Points on a hilly landscape, in no order, each with its height.
A climber steps from a point to the highest of its 6 nearest points, and stops where none of them is higher. Distance is the straight distance between rows; heights are no part of it.
Q_45: [168 133 148 169 107  79 118 192 150 189 135 183 179  44 159 121 147  88
 132 110 178 106 101 194  61 139  98 127 124 112 170 186  70 163 141 156
 122]  height 3.85
Q_463: [175 151  74 112 152 141 168 125 136 118 104 102 147 112 158  95 105 117
 123 142 158  81  65 107 161 121 116 144 138  96  98 140 108 150 150 141
 124]  height 4.39
Q_925: [210 135 130 169 142 102 100 203 130 175  88 158 235  97 154 146 110 130
  93  86 147 100  83 155  71 178 139 101 126 120 163 177  99 168 146 143
 133]  height 4.96
Q_425: [134 116 113  74 102 155 147 108 134  93 139 119  81 162 139 141 114 171
 127 127 163 120 117  50 170 150 122 103  99 137 137  92 156 121  96 128
 159]  height 3.36
Q_268: [132 121 142 163 143 134  71 130 148 109  82 148 181 125  71  99 139 130
  88 121  56 177 144 201  70 179 119 122 162 163 136 135 136  90 114 117
 108]  height 4.54
Q_666: [ 90 142 108 137 106  62 176 112 106 116 147 138  75  46 102 162  83  76
 190 173 135 103 105 117 169 120 132 152 110  96 126 121  86 191 117 118
 109]  height 1.75
Q_228: [107 126 123 147 125 118 139 106 111 111 147 119  75 121 107 128 150 100
 131 137 106 156 148 167 145 123 125 148 121 130 111 115 123 136 170 136
 128]  height 5.21
Q_745: [113  85 122 106 121 181 109  96 135 114  95 151  88 163 114 130 138 195
 121 134 128 111 152  69 170 136 158 101 166 146 150  99 207  66  93 133
 165]  height 3.65
Q_590: [110 113 145 128 129 181  88  95 147 131  88 129 130 149  86 116 146 154
  95 156  83 129 157 145 123 132 151 110 178 156 123 119 184  47 131 130
 128]  height 2.60
Q_413: [147 152 110 118 113 104 159 136 153 147 143 134 142  96 175 121 119 101
 131 166 167  79  71 109 119  93 127 131 135  95 150 163  89 166 136 138
 107]  height 2.70
Q_269: [151 147  98  95 112 122 171 100 131  81 146 117  96 114 156 150  61 130
 109 154 163  90 102  55 190 136 107 108  98  98 121  86 105 171 107 145
 125]  height 6.23
Q_337: [149 124 157 145 150 110  95 152 161 228 129 163 174 158 200 138 122  99
 125 131 150 103  93 136  58 129 146 109 110  99 153 174 127 149 139  99
 121]  height 5.39
Q_483: [138 143 148 163 135  99  84 169 132 125  96 151 196 116  95 100 129 109
  72  79  96 176 128 217  67 194 116 121 146 165 142 143  99 118  95 116
 126]  height 5.17
Q_977: [156 131 125 140 144 137  99 140 144 192 103 127 217 177 148 129  93 143
  94 135 118 128  99 164  98 144 155 131 141 108 134 168 150 136 129 104
 138]  height 3.03
Q_762: [134 134 151 158 147 100  75 159 128 108 141 170 153 120  74  87 155 113
  96 116  87 189 151 213  83 176 105 143 133 158 109 129 120 123 130 109
 110]  height 4.78
Q_611: [169 126  86 153 133 153 136 140 135 132  70 116 166 121 110 117 158 122
 102 114  97 140 123 177 130 160 125 122 124 141 115 145 120  87 132 153
 118]  height 6.30
Q_604: [100  73 139  73 115 166  68 111 133 139  92 140 154 178 118 106  94 182
 135 160  77 119 157 108 142 133 156 119 191 141 149 122 213  62 104 109
 148]  height 2.26
Q_415: [ 94 121 169 131 133  81  44 135 152  96 136 149 119 150  89  66 148 134
 125 136  54 174 152 185  90 134 118 129 164 160 110 116 146 117 111 115
 113]  height 5.23
Q_704: [128 146 104 118 101 117 191  95 127 123 146 120  84  99 136 134 118  96
 137 156 124 114 122 129 160 111 118 137  81 107 126 129 105 145 129 131
 102]  height 3.19
Q_566: [ 50 122 151 144 169 144 116 101  99  98 185 161  76 134 101 160 136 125
 156 103  92 157 168 140 133 118 130 156 115 106 133  80 129 154 219 128
 108]  height 2.82
Q_44: [130 156 100 131  97  79 168 151 121 135 125 123 126  81 155 136 121  72
 156 165 156  96  97 138 144 118 121 142 115 102 137 169  77 165 131 134
  94]  height 2.40
Q_470: [ 68 122 160 140 127 124  85 133 111  90 200 143  50 127  74 117 174 144
 170 126  91 153 194  83 137 115 142 146 129 163 127  92 161 143 132 122
 153]  height 3.98
Q_11: [159 116 127 136 132 144  93 134 146 167  68 136 228 181 118 124  95 149
  74 114 104 135 111 171  90 169 141 128 147 133 138 156 135 122 121 107
 139]  height 2.88
Q_894: [114 142 130 114  76 104 134 144 139 140 134 103 113 119 154 114 136 104
 125 146 145 129 102 125 144 114 138 119 101 111 145 167 112 145 117 104
 117]  height 2.21
Q_990: [169 126 116 123 165 176 146  94 125 119  91 106 146 150 141 142 151 154
  95 122 115 122 108 129 146 122 144 125 145 140 105 121 155  68 144 136
 122]  height 4.33
Q_17: [ 58 128 143 129  80  99  92 154 117 118 177 120  63 128  99 101 159 118
 169 118 108 162 158 106 134 130 135 133 114 150 134 120 138 151  95  84
 128]  height 4.03
Q_123: [130 118 128 158 141 163  93 115 120 109  84 132 167 137  71 124 140 137
  89 119  63 167 150 200  91 172 115 123 159 163 111 119 149  69 120 143
 107]  height 4.89
Q_497: [116 142 147 131  92  81 115 144 146 166 131 126 134 113 149 112 135  88
 112 138 140 140 112 170 112 127 146 135 120 111 156 168  96 144 127 100
 114]  height 3.94
Q_214: [168 136 145 158 124  86 113 178 137 176  99 162 193 100 133 111 135 100
  71  91 136 134 120 201  64 169 114 113 139 142 160 171  83 144 117 124
 125]  height 5.78
Q_81: [100  85 139  96 125 159 155  89 110 110 194 160  62  94  78 168 137 165
 144  83 180 156 206  30 122 118 114 145 118 162 154  29 107 133 107 133
 162]  height 4.02
Q_932: [181 150  94 156 127 136 146 160 121 135  74 102 161 103 133 107 140  96
  99 104 126 127  93 152 140 165 124 138 121 119 105 150  87 116 151 168
 105]  height 6.74
Q_587: [181 144  71 169 157 151 153 152 122 113  77 113 140  79 142  95 127 107
 145 129 147  57  78 109 169 114 102 156 122 110  82 122  85 135 149 169
 105]  height 4.56
Q_857: [101  86 148 116 135 183  93  91 143 112  82 132 128 138 106 134 134 168
 136 128  92 110 183 104 133 110 159 118 190 156 126  91 202  37 118 146
 148]  height 2.62
Q_37: [109 129 139 132 109  99 108 133 136 120 142 108 106 131 102  94 149  94
 117 131  84 175 151 184 130 121 122 129 129 135 127 142 122 114 137 109
 118]  height 5.66
Q_492: [112 115 113 108  99 158 146  99 148 112 143 122  82 166 123 134 139 151
 100 126 143 119 132  84 179 127 139 116 118 115 137 112 155 103 131 121
 156]  height 3.82
Q_85: [132 111 120 126 130 173  70 124 135 154  60 139 199 162  98  98 123 143
  85 128  66 135 136 169  88 178 136 133 166 158 147 152 165  91 107 107
 126]  height 2.36
Q_619: [122 142 114 103  87 141 161 117 125 117 142 107  74 128 128 123 134 115
 112 139 137 138 134 122 170 116 136 124  99 110 130 126 140 125 140 118
 132]  height 3.90
Q_982: [165 141 134 153 113 125 113 152 136 144 112 133 179 114 107  96 135 114
  72 115  78 167 118 191  91 158 129 130 125 135 129 158 126 110 128 127
 115]  height 5.27
Q_897: [ 69 140 187 127  74  64  91 163 129 156 139 125 122 132 168  97 147 107
 139 145 139 154 128 134  86 112 126 103 121 147 166 165 111 145  97  71
 115]  height 3.08
Q_739: [108 154 134 126 105  97 131 135 120 122 165 116  72 111 102 118 141  81
 144 144 109 157 137 163 161 128 124 151 103 110 141 149 102 156 139 110
 108]  height 2.18
Q_62: [119 117 146 155 182 173 168  77 104 115 123 115 117 119 103 149 165 135
 145  99 110 147 170 154 120 109 107 135 131 152  90 110 121  77 153 167
 116]  height 5.67
Q_257: [127 104 130 113 147 186 106  82 143 111  78 111 136 185 116 133 116 187
 113 146 108 107 137 115 153 138 155 113 166 146 129 104 188  44 117 122
 145]  height 3.37
Q_391: [119 123 109 150 176 102 159 117  89 107 149 140 105  84 108 150 133  98
 167 119 114 149 126 168 154 136 118 159  99 106  94 111 103 153 190 174
 105]  height 2.94
Q_225: [137 120 177 137 126  92  96 172 170 222 122 196 156 113 218 150 160  71
 142 124 174  76  82 140  50 132 124 105 142 110 164 161  94 150 146 143
 124]  height 4.90
Q_649: [ 38 105 126 131 130 133 124 133  85 102 206 144  48 118  91 159 131 143
 189 121 139 169 198  53 139 145 125 168  86 160 148  76 126 168 120 124
 151]  height 3.38
Q_850: [112 130 174 145 117  75  92 157 143 181 133 162 159 117 135 104 160  87
  94 121 133 142 122 199  66 140 123 115 125 141 169 169  90 117 116  94
 115]  height 4.82
Q_65: [178 139 149 158 123 115  95 174 130 177  71 170 214 126 127 122 121 125
  52  98 126 136 119 189  70 185 123 104 115 140 152 163  91 142 119 122
 140]  height 5.38
Q_653: [140 154 159 137 112  93 101 161 163 204 140 177 163 142 207 142 137  89
 156 145 181  81  69 113  64 111 124 119 124  89 172 171  95 169 149 127
 108]  height 4.91
Q_153: [ 77 127 185 129 114  81  62 147 136 118 151 136  95 143 107  69 139 126
 137 150  73 169 149 160 102 120 125 115 158 154 122 143 136 152 104  76
 118]  height 5.16
Q_149: [106  84 137 104 108 150  80 112 130 111 109 127 105 148 102 103 132 168
 136 137 100 111 192 109 136 121 163  99 181 164 133 102 213  83  95 131
 146]  height 3.45
Q_25: [ 87 130 131 112  85 123 125 127 117 101 156 111  55 131 111 119 152 107
 140 139 109 153 158 116 151 116 141 132 104 139 136 125 137 132 127 115
 128]  height 3.71
Q_885: [ 98  78 139 106  85 138  69 128 135 123 102 136 111 154 110  65 132 161
 139 141  89 129 163 113 118 112 153 107 170 173 152 118 190  96  88 125
 133]  height 2.75
Q_224: [143 136  89 118 123 156 189  82 120 105 132 115  83 126 132 126 128 114
 109 133 127 103 120 117 174 122 109 124 114 111 105 102 117 120 163 153
 123]  height 4.79
Q_553: [ 72 122 136 113  67 132 113 133 125 115 151 102  73 131 109  94 143 130
 123 140 147 132 154  85 157 115 149 120 101 150 155 136 143 126 101 106
 138]  height 2.96
Q_380: [127 140 105 148 102  66 157 126 106 122 151 134  83  73 104 144 122  93
 163 142 108 142 128 156 175 133 119 143 112  99 118 144  97 169 162 126
  99]  height 1.17
Q_133: [114 145 144 181 152 134  74 155 114  96 172 163 130 114  97 141 156 119
 104  93  83 199 154 191 118 173 108 152 124 130 111 119 107 120 182 130
 107]  height 4.83
Q_551: [ 98 134 167 143 164 114  55 143 115  77 176 142 102 140  89 110 162 126
 137 124  71 181 167 169 112 127 105 141 164 140  99 103 134 123 161 126
 113]  height 4.87
Q_547: [210 131 108 164 170 130 113 176 125 165  81 122 242 145 167 153  96 137
 101 104 129 110  80 151  93 163 137 123 141 109 121 173 134 160 135 146
 122]  height 4.53
Q_366: [164 146  78 149 146 122 183 143 135 119  92 133 132  67 128 115 122  98
 146 157 152  74  72 121 163 106  93 154 104 108 105 135  86 153 138 149
  88]  height 4.21
Q_755: [169 123 143  95 164 109 116 128 147 204 119 112 206 201 161 158  87 149
 149 137 129 120 103 163  77 129 161 147 126 107 111 161 156 142 100  95
 153]  height 1.50
Q_880: [149 144 138 159 117  81 100 178 130 120 145 154 174 101 112 117 162  95
  94 106 118 178 135 228  90 170 112 134 141 143 131 149  76 140 133 117
 107]  height 4.40
Q_5: [122 116 119 150 161 216 120  89 149 129  71 126 153 137 100 160 151 150
 117 117  91 136 157 133 119 136 121 119 163 179 104 112 162  19 134 156
 113]  height 3.29
Q_182: [ 82 135 153 146 139 120 108 130 117 106 173 133  95 141  90 124 156 118
 133 136  90 188 165 167 137 130 125 140 146 133 114 121 142 125 168 128
 123]  height 5.14
Q_111: [188 128 126  64 143  97 148 117 147 108 168 110 145 178 182 160  84 139
 156 134 181 109  94  84 140 121 129 123 123  94  95 120 158 171  58 115
 163]  height 2.50
Q_843: [ 63 125 119 134 126  93 169  95  91  91 172 129  63  95 113 195  94 112
 181 128 140 153 164  91 148 142 147 144  73 113 125  88 125 189 134 133
 133]  height 3.49
Q_947: [156 138 114 113 166 199 173  56 139 106 102 110 100 144 162 153 129 147
 108 117 143 100 125 103 174 104  97 124 135 153  96  67 126  76 146 158
 125]  height 4.71
Q_874: [ 73 125 108 115  78 106 165 116  96  98 166 108  54  98 102 166  92 112
 173 133 143 143 149  74 170 151 130 146  58 137 140  80 111 169 109 124
 130]  height 2.02
Q_457: [187 145  91 118 166 135 152 122 140 132 115  90 167 170 180 133  94 140
 132 147 144 105  67 132 139 133 134 132 135 102  95 141 146 129 134 132
 137]  height 3.86
Q_950: [179 115  89 132 163 173 110 147 118 153  56 112 244 180 126 160  94 165
 112  93  88 151  89 164 109 195 141 138 149 140 122 164 133 114 130 131
 134]  height 1.34
Q_245: [ 98 150 176 126  96 100 116 153 140 199 131 152 129 122 213 154 146  82
 150 147 177  92  86 104  85 111 133 104 108 103 183 154  84 165 122  98
 110]  height 4.51
Q_638: [ 78  99 140  95  67 127  64 143 123 139 117 111 119 168 136  77 140 174
 136 137 136 140 142  78 131 123 151 118 136 150 156 152 182 113  86  92
 141]  height 2.37
Q_862: [160  98 139 103 123 182 168  53 116 105 132 127  74 138 126 185 133 173
 101  99 185  94 153  60 154 107  99  87 135 159 142  34 132 105 128 147
 170]  height 4.05
Q_154: [184 141 108 141 146 117 139 163 143 172 117 120 185 144 171 116 102 128
 123 131 149  89  62 131 115 123 120 136 141  90 127 182 118 159 137 132
 124]  height 4.97
Q_232: [ 98 114 160 138 139 154 131  91 104  91 163 118  84 127  87 130 170 157
 154 105 122 160 216 104 112 113 148 121 155 161 121  90 171  95 142 138
 156]  height 4.52
Q_274: [117 132 128 149 146 149 129  81 115 110 142 119 102 119  98 131 169 133
 123 128 106 161 154 168 118 116 123 135 127 138 103 102 135  86 165 152
 122]  height 5.96
Q_674: [191 123 115 135 171 134 105 155 129 188  85 117 237 185 144 163  83 162
 116 115 126 131  92 166  95 163 155 145 125 118 116 167 141 141 119 120
 143]  height 2.80
Q_434: [112 104 117  93 122 141  72 117 133 146 103 120 154 189 139  99  79 170
 105 157 106 128 128 104 139 114 152 113 149 127 155 141 198  94  91  96
 139]  height 1.29
Q_764: [200 134 105 121 191 107 139 137 143 160 123  98 200 195 174 153  87 138
 155 147 148 110  84 128  91 125 146 158 143  89  89 157 150 151 105 133
 136]  height 4.08
Q_93: [ 99 150 132 144 111  82 131 158 113 129 160 132 109 107 111 121 144  81
 125 125  98 183 135 207 131 132 124 138 122 116 126 158  99 148 146  98
 117]  height 3.35
Q_658: [139 108 115  98 121 171 162  78 126 100 139 119  82 147 140 158 146 180
 101 129 158 102 142  74 173 113 130  95 128 139 126  72 160  88 115 142
 159]  height 4.04
Q_515: [ 98 111 181 116 152 181 176  77 107  97 150 128 107 120  98 173 152 182
 134  92 166 108 211  99 122  66  91 109 165 167 131  84 133  63 133 136
 172]  height 4.38
Q_864: [200 154  79 110 184 152 160 124 124 115 110 100 156 162 173 125 107 137
 117 142 153  95  75 114 157 133 107 151 146  90  79 118 122 115 129 144
 122]  height 4.13
Q_136: [173 142  82 105 139 150 172  87 134  91 107 115 133 130 162 123 104 127
 125 137 168  71  92  86 187 118  98 145 127 107  73  81 118 134 143 156
 121]  height 4.42
Q_523: [ 70  91 143 128  81 101  64 160 120 104 123 129  76 129 108  61 161 160
 172 117  95 163 166  88 117 106 143 117 159 188 124 123 171 125  91 113
 132]  height 3.39
Q_135: [ 98 145 177 118  87 104 107 168 145 187 135 111 135 147 197 142 143 116
 131 145 180 119  92  82 115 114 137 115 100 104 162 175 122 166 104  92
 108]  height 3.30
Q_379: [137 131 134  79 122 121 115 123 138 145 145  99 160 193 180 119 116 158
 117 137 150 119  91 110 140 119 152 125 108  92 122 153 170 138 104 107
 151]  height 1.87
Q_949: [106 121 110 103  95 124 197  80 121  96 145 120  57  85 126 155 100 125
 151 139 158 110 131  69 155 128 116 111  65 124 130  65  99 163 127 147
 151]  height 3.22
Q_157: [111 135 112 101  80 105 172 136 123  98 162 121  65  89 146 139  90 116
 134 153 166 121 113  62 170 142 112 128  74 126 134 117 102 165  94 128
 126]  height 1.49
Q_889: [109 136 141 158 189 163 149 102  89 101 158 140  98 122 101 151 155 127
 155 111  93 162 162 163 135 107 119 140 123 135 105 104 111 120 189 156
 122]  height 5.19
Q_631: [ 73 109 139 125 118 139 118 123 117  92 190 138  46 132  77 124 158 153
 180 105 118 153 197  76 134 111 133 129 124 158 132  89 154 133 116 129
 164]  height 4.15
Q_560: [143 146 112 160 109  74 136 166 126 142 141 124 157  75 122 120 141  79
 114 110 113 144 113 213 127 138 109 153 130 132 138 179  79 140 148 135
 118]  height 2.57
Q_375: [115  90 121  78 128 165 105 101 151 116 111 106 150 204 139 126  96 182
 115 142 115 123 132  96 169 131 153 121 157 142 149 113 190  79 108 121
 172]  height 2.99
Q_529: [151 146  78 147 124  76 159 167 125 143  93 135 137  34 114 112 120  82
 154 150 155 100  78 150 138 116 100 159 122 105 115 170  60 165 153 149
 100]  height 3.69
Q_528: [ 86  98 141 113 100 158 132 126 120  98 169 137  45 122  92 107 160 161
 143 104 144 145 185  37 144 121 151 128 141 168 136  78 171 113  94 116
 159]  height 4.12
Q_508: [ 68 142 126 119  64  95 128 156 115 121 169 111  75 112 131 124 144 103
 159 145 124 160 144  77 160 125 132 144  76 148 150 129 115 170 104  98
 134]  height 6.06
Q_247: [115 108 172 116 148 183 140  84 126 108 133 127  99 118 103 169 162 189
 128 102 168 102 199  66 158  76 131 100 180 168 137  71 178  47  99 132
 173]  height 3.70
Q_122: [224 153 109 153 205 117 128 188 131 153  90 120 238 141 174 137 100 141
 161  99 142 105  78 125  78 146 156 137 158 119 112 159 135 169 138 159
 136]  height 5.75
Q_325: [ 85 132 188 156 209 195 136 101  81 100 172 140 128 131 108 156 160 155
 161  91 115 161 177 147 124  87 105 132 140 124 103 110 117 103 191 165
  98]  height 5.02
Q_423: [137 127  84 138 152 141 177 103 107 116 119 120 104  84 117 132 148  93
 129 128 142 119 117 137 158 111 110 146  89 116  93 114  96 116 178 170
 101]  height 4.76
Q_784: [106 103 146 101 113 164 176  74 123 100 165 143  66 121  94 163 144 166
 120 102 173 129 188  52 132 113 108 109 121 163 150  62 122 118 114 150
 169]  height 4.37
Q_115: [109 142 165 133  86  72 133 170 144 200 133 164 147  92 185 135 149  48
 143 139 168  94  96 165  86 105 123 115 126  98 177 174  67 164 124 110
 105]  height 4.09
Q_561: [ 86 124 147 126 157 150 178  80 111  90 171 122  65 116 104 162 135 147
 144 113 127 140 179 113 134  91 119 118 102 138 117  74 135 114 159 161
 155]  height 4.81
Q_335: [121 118 153  89 118 121  94 147 129 168 141 101 165 201 165 118  97 169
 110 146 147 139 112 120 105 111 184 127 106 108 140 162 178 139  90  77
 159]  height 0.31
Q_694: [120  76 132  91 126 191 130 100 137 126 137 169  84 139 110 156 153 184
 118  98 180 111 190  26 174 113 122 105 172 172 138  71 177  71  83 144
 178]  height 3.75
Q_285: [154 148 114 138 136 136 141 146 128 160  90 123 171 129 149 113 122 120
  86 138 145 129  84 152 102 134 132 129 133 103 137 179 116 125 145 126
 118]  height 6.07
Q_498: [126 141 138 158 147 125 112 130 120 100 132 134 131 125  85 133 161 115
 118 111  81 177 149 199 124 144 119 140 123 132 101 131 115 121 154 140
 110]  height 5.70
Q_331: [122 119 142 121 190 198 182  62 127 128 108 104  97 121 128 178 142 157
 120  93 145 111 143 126 130  95 108 114 134 161  93  96 123  56 159 161
 123]  height 5.32
Q_267: [120 152 122 107  91  89 167 140 139 153 131 132 127  51 157 147  99  76
 172 177 166  72  70  91 117 103 117 128 121  89 162 159  75 187 129 115
  94]  height 2.91
Q_449: [172 143 128  99 157  76 133 135 149 151 173 108 163 170 188 149  78 145
 167 131 173  99  86  96  93 110 142 132 110  79 121 145 148 171  84 119
 137]  height 2.89
Q_302: [138 136  87 128 119 102 172 123 144 104 121 126 120  56 126 127  85  79
 166 175 167  57  83  97 158 109 122 150 118  81 110 130  87 172 140 132
 104]  height 3.44
Q_259: [162 161 103  97 126 121 156 137 141 118 155 105 146 154 168 123  88 129
 124 167 171  81  73  84 145 102 127 123 114  76 129 159 113 175 126 130
 128]  height 2.08
Q_475: [ 93 129 162 104  71 103  96 151 129 164 123 120 121 167 166 109 137 117
 123 137 131 137 116 110 117 111 149 107 113 118 165 167 146 131  94  74
 135]  height 2.71
Q_104: [127 129 130 144 124 129 132 122 129 123 120 119 117 128 114 111 145 115
 100 142  98 145 129 172 129 126 126 138 124 134 122 145 137 118 142 124
 133]  height 6.70
Q_42: [165 131 123 115 133 130 129 136 141 152 110 100 166 180 151 125 107 139
  94 145 129 110  85 132 119 135 147 119 137  98 137 166 148 126 118 117
 134]  height 3.83
Q_969: [184 142  71 159 160 120 144 183 123 113  74 130 184  60 105  93 110 104
 171 127 169  47  50 110 161 101 103 131 130 104 100 131  75 156 138 149
  90]  height 4.30
Q_38: [201 143 129 130 168 101 134 141 140 191 113 125 211 170 194 147 105 128
 135 141 149  98  79 143  73 116 155 150 124  90 111 162 141 162 127 111
 138]  height 3.93
Q_373: [102 155 125 100  73  87 173 143 119 122 152 128  78  57 134 151  75  94
 174 164 154 108 107  79 154 120 136 131  93 113 139 129  79 177 106 117
  96]  height 1.90
Q_468: [ 94 115 135 130  96 131 115 116 128 107 124 109  98 144 109 103 147 145
 118 148  91 145 160 143 125 109 138 115 139 137 129 121 166  94 121 129
 143]  height 5.99
Q_868: [120 120 115 130 118 154 136 103 143 126 117 101 123 173 128  99 130 136
  88 144  95 124 129 142 153 128 147 127 137 130 127 143 159  89 132 129
 144]  height 5.59
Q_83: [187 145 104  75 109 130 169 104 159  80 156 104  99 142 164 144  69 140
 132 147 178 101 106  62 175 128 115 113 114 106 105  86 124 161  96 124
 134]  height 3.53
Q_127: [123 125 149 171 163 142  76 134 130 103 102 144 146 139  67 114 168 129
 110 115  61 180 167 200  91 161 101 127 171 153  99 117 147  81 129 140
 111]  height 4.50
Q_262: [ 93  98 148  99  78 132  75 135 135 123 116 115 100 166 121  85 139 164
 124 126 118 138 157  85 156 129 165 107 145 155 141 121 186  96  74 100
 161]  height 2.65
Q_244: [ 81 136 147 117  76  95  97 145 127 128 121 114  98 136 109  83 150 107
 128 141  96 158 146 141 121 102 142 117 133 137 131 146 142 128 104  89
 117]  height 5.10
Q_856: [ 91 127 110 117 111 132 177  89 114  96 158 122  56 111 107 145 122 130
 131 133 143 138 173  83 164 113 116 127  84 134 127  75 125 149 147 147
 143]  height 4.31
Q_630: [186 150 127 164 122  84 127 191 129 154 106 157 183  42 127 117 136  98
 128 106 149  99  89 172 106 131 121 125 135 110 149 178  66 164 128 168
 126]  height 4.06
Q_588: [120 119 113 119 128 169 137  93 123 109 109 103 122 175 136 133 131 156
  97 147 115 113 126 127 153 135 144 119 136 136 129 126 177  75 144 133
 151]  height 4.73
Q_931: [ 62 128 125 121 127 118 151 100 107 104 174 125  44 129  91 159 129 146
 162 114 142 154 185  75 150 116 124 129  86 147 148  76 130 152 131 152
 148]  height 4.32
Q_70: [159 152  96 167 139  93 148 166  99 132 137 154 143  68 115 123 155  80
 149 110 125 161 125 196 144 149 116 154 110 116  95 140  72 153 176 152
 117]  height 2.77
Q_792: [150 133 174 108 124  88 122 144 145 182 154 131 152 181 207 161 100 127
 174 143 176 111  94  84  73 105 143 116  99  80 138 143 152 163 100 105
 125]  height 3.64
Q_394: [105 102 156 103 129 166 138 101 127 102 141 141  75 133  89 130 160 163
 131 111 128 116 198  82 152  99 145 107 153 163 148  91 184  71 109 133
 166]  height 4.29
Q_972: [161 135  98 164 145 107 156 144 110 121 103 129 126  86 116 123 138 100
 124 105 114 133 107 179 150 138 112 142 103 125 103 150  90 117 160 171
 108]  height 4.77
Q_140: [124 119 148 162 157 112  55 150 132  87 109 174 156 129  67  91 141 128
 100 123  58 191 160 204  77 177  96 132 175 159 115 113 139 100  98 125
 103]  height 4.72
Q_84: [110 138 115 102  68 109 153 127 134 118 151 106  82 141 136 122 114 116
 111 132 146 128 114  79 176 124 141 124 100 112 143 134 133 140 112 111
 144]  height 2.49
Q_883: [131  96 108 149 148 194 104  99 149 138  43 124 183 152  90 139 126 146
 100 144  59 126 142 167 121 165 131 117 174 160 131 133 171  36 119 129
 117]  height 2.90
Q_940: [102 111 123  89 102 157 150  95 136 105 166 127  51 114 101 138 140 151
 111 121 146 138 173  55 162 122 133 117 107 139 145  79 136 112 109 132
 165]  height 4.07
Q_942: [ 61 145 147 145 133 131 124 108 101  79 202 130  55 132  85 139 141 131
 156 129  85 176 186 125 152 118 133 154 117 125 139 103 130 150 178 138
 130]  height 3.60
Q_924: [123 124 141 119 110 122 103 154 156 188 110 137 169 147 167 122 136 111
  96 123 141 132 107 157  76 126 128 118 117 108 161 180 111 146 121  99
 112]  height 6.56
Q_469: [121 135 151 137 119  88  77 155 136 127 127 123 140 123 100  93 157 104
  95 136  84 177 134 218  91 136 114 132 138 138 137 148 119 116 104  92
 120]  height 4.99
Q_87: [165 127  76 138 147 154 186 100 127 122  92 120 115 104 150 118 139 112
 120 131 135  76 104 121 164 116 105 137 101 129  84  98  98 120 156 177
 104]  height 5.82
Q_165: [184 123 121 132 162 138 127 147 121 184  82 121 237 154 149 159  93 152
  87 112 116 123  79 173  87 170 149 122 124 104 125 166 133 135 132 115
 143]  height 3.59
Q_967: [ 87 123 152 137 116 117  65 134 142 108 133 124  98 140  77  81 158 131
 118 139  68 155 174 154 101 124 139 112 162 154 127 115 149 101 112 122
 104]  height 5.51
Q_761: [172 127 134 156 144 114 100 155 137 192  74 162 222 134 149 125 105 128
  75  99 124 129 113 176  63 179 142 121 131 137 152 175 120 155 127 114
 127]  height 5.15
Q_527: [141 143  91 107 104 117 183 123 147  85 143 124 105  82 155 136  43 107
 145 173 185  58  83  58 171 134 111 111 118  93 120 107  83 198 106 121
 103]  height 3.21
Q_495: [ 92 116 167 130 162 170 168  62 105  93 182 130  91 120  99 164 140 183
 167  83 151 135 198  99 119  71 119 121 131 159 132  73 124 112 150 142
 156]  height 4.62
Q_612: [ 80 111 145 145 198 174 130 104  86  84 185 150 123 110 111 164 150 144
 157 101  96 155 168 161 123 103  99 150 132 107 110 101 116 135 212 153
  90]  height 3.77
Q_907: [196 151  75 145 162 143 175 140 138 113  93 115 176 101 146 100 101 117
 152 127 158  55  72  94 168 125  87 147 132 100  73 122  93 149 130 160
 106]  height 6.17
Q_785: [ 66 117 138 136 155 143 166  84  87  85 198 123  60 126 104 169 122 145
 173 109 135 156 196  87 147 118 130 132  94 135 139  73 117 157 169 139
 141]  height 6.13
Q_409: [ 78 150 125 106  50  93 156 158 119 140 157 123  82  94 151 141 109  86
 173 153 144 128 113 110 143 125 132 129  79 120 172 159  89 173  96 102
 105]  height 1.67
Q_797: [110 124 144 103 105 130  89 130 137 160 110 109 145 162 134  89 120 125
  81 139 103 135 119 149 113 132 140 113 128 133 148 158 146 121 119  91
 135]  height 4.34
Q_176: [203 144  99 157 130 120 126 181 139 152  89 128 188  77 158 111 123 101
 130 116 158  90  73 142 128 122 134 140 139  94 145 174  94 165 150 134
 120]  height 5.01
Q_253: [195 138  77 146 177 167 154 121 126 118  77 106 176 132 166 120 130 128
 123 116 138  98  73 104 172 134  94 145 141 131  74 119 108 119 137 160
 100]  height 3.62
Q_207: [218 167  80 130 194 133 148 157 131 122  95 113 209 148 181 131  82 135
 152 119 170  94  50 102 142 113 126 152 161  99  80 149 114 169 120 148
 129]  height 6.31

Call two points neighbours if one is among the 6 nearest of the other. Go from one point of each pair to the other, from neighbour to neighbour, staying as high as possible. Name the lowest point that can't be avoided.
Q_785 / Q_214 => Q_561
Q_508 / Q_785 => Q_17
Q_104 / Q_924 => Q_285
Q_87 / Q_104 => Q_423
Q_207 / Q_104 => Q_154
Q_924 / Q_214 => Q_982
Q_104 / Q_932 => Q_611
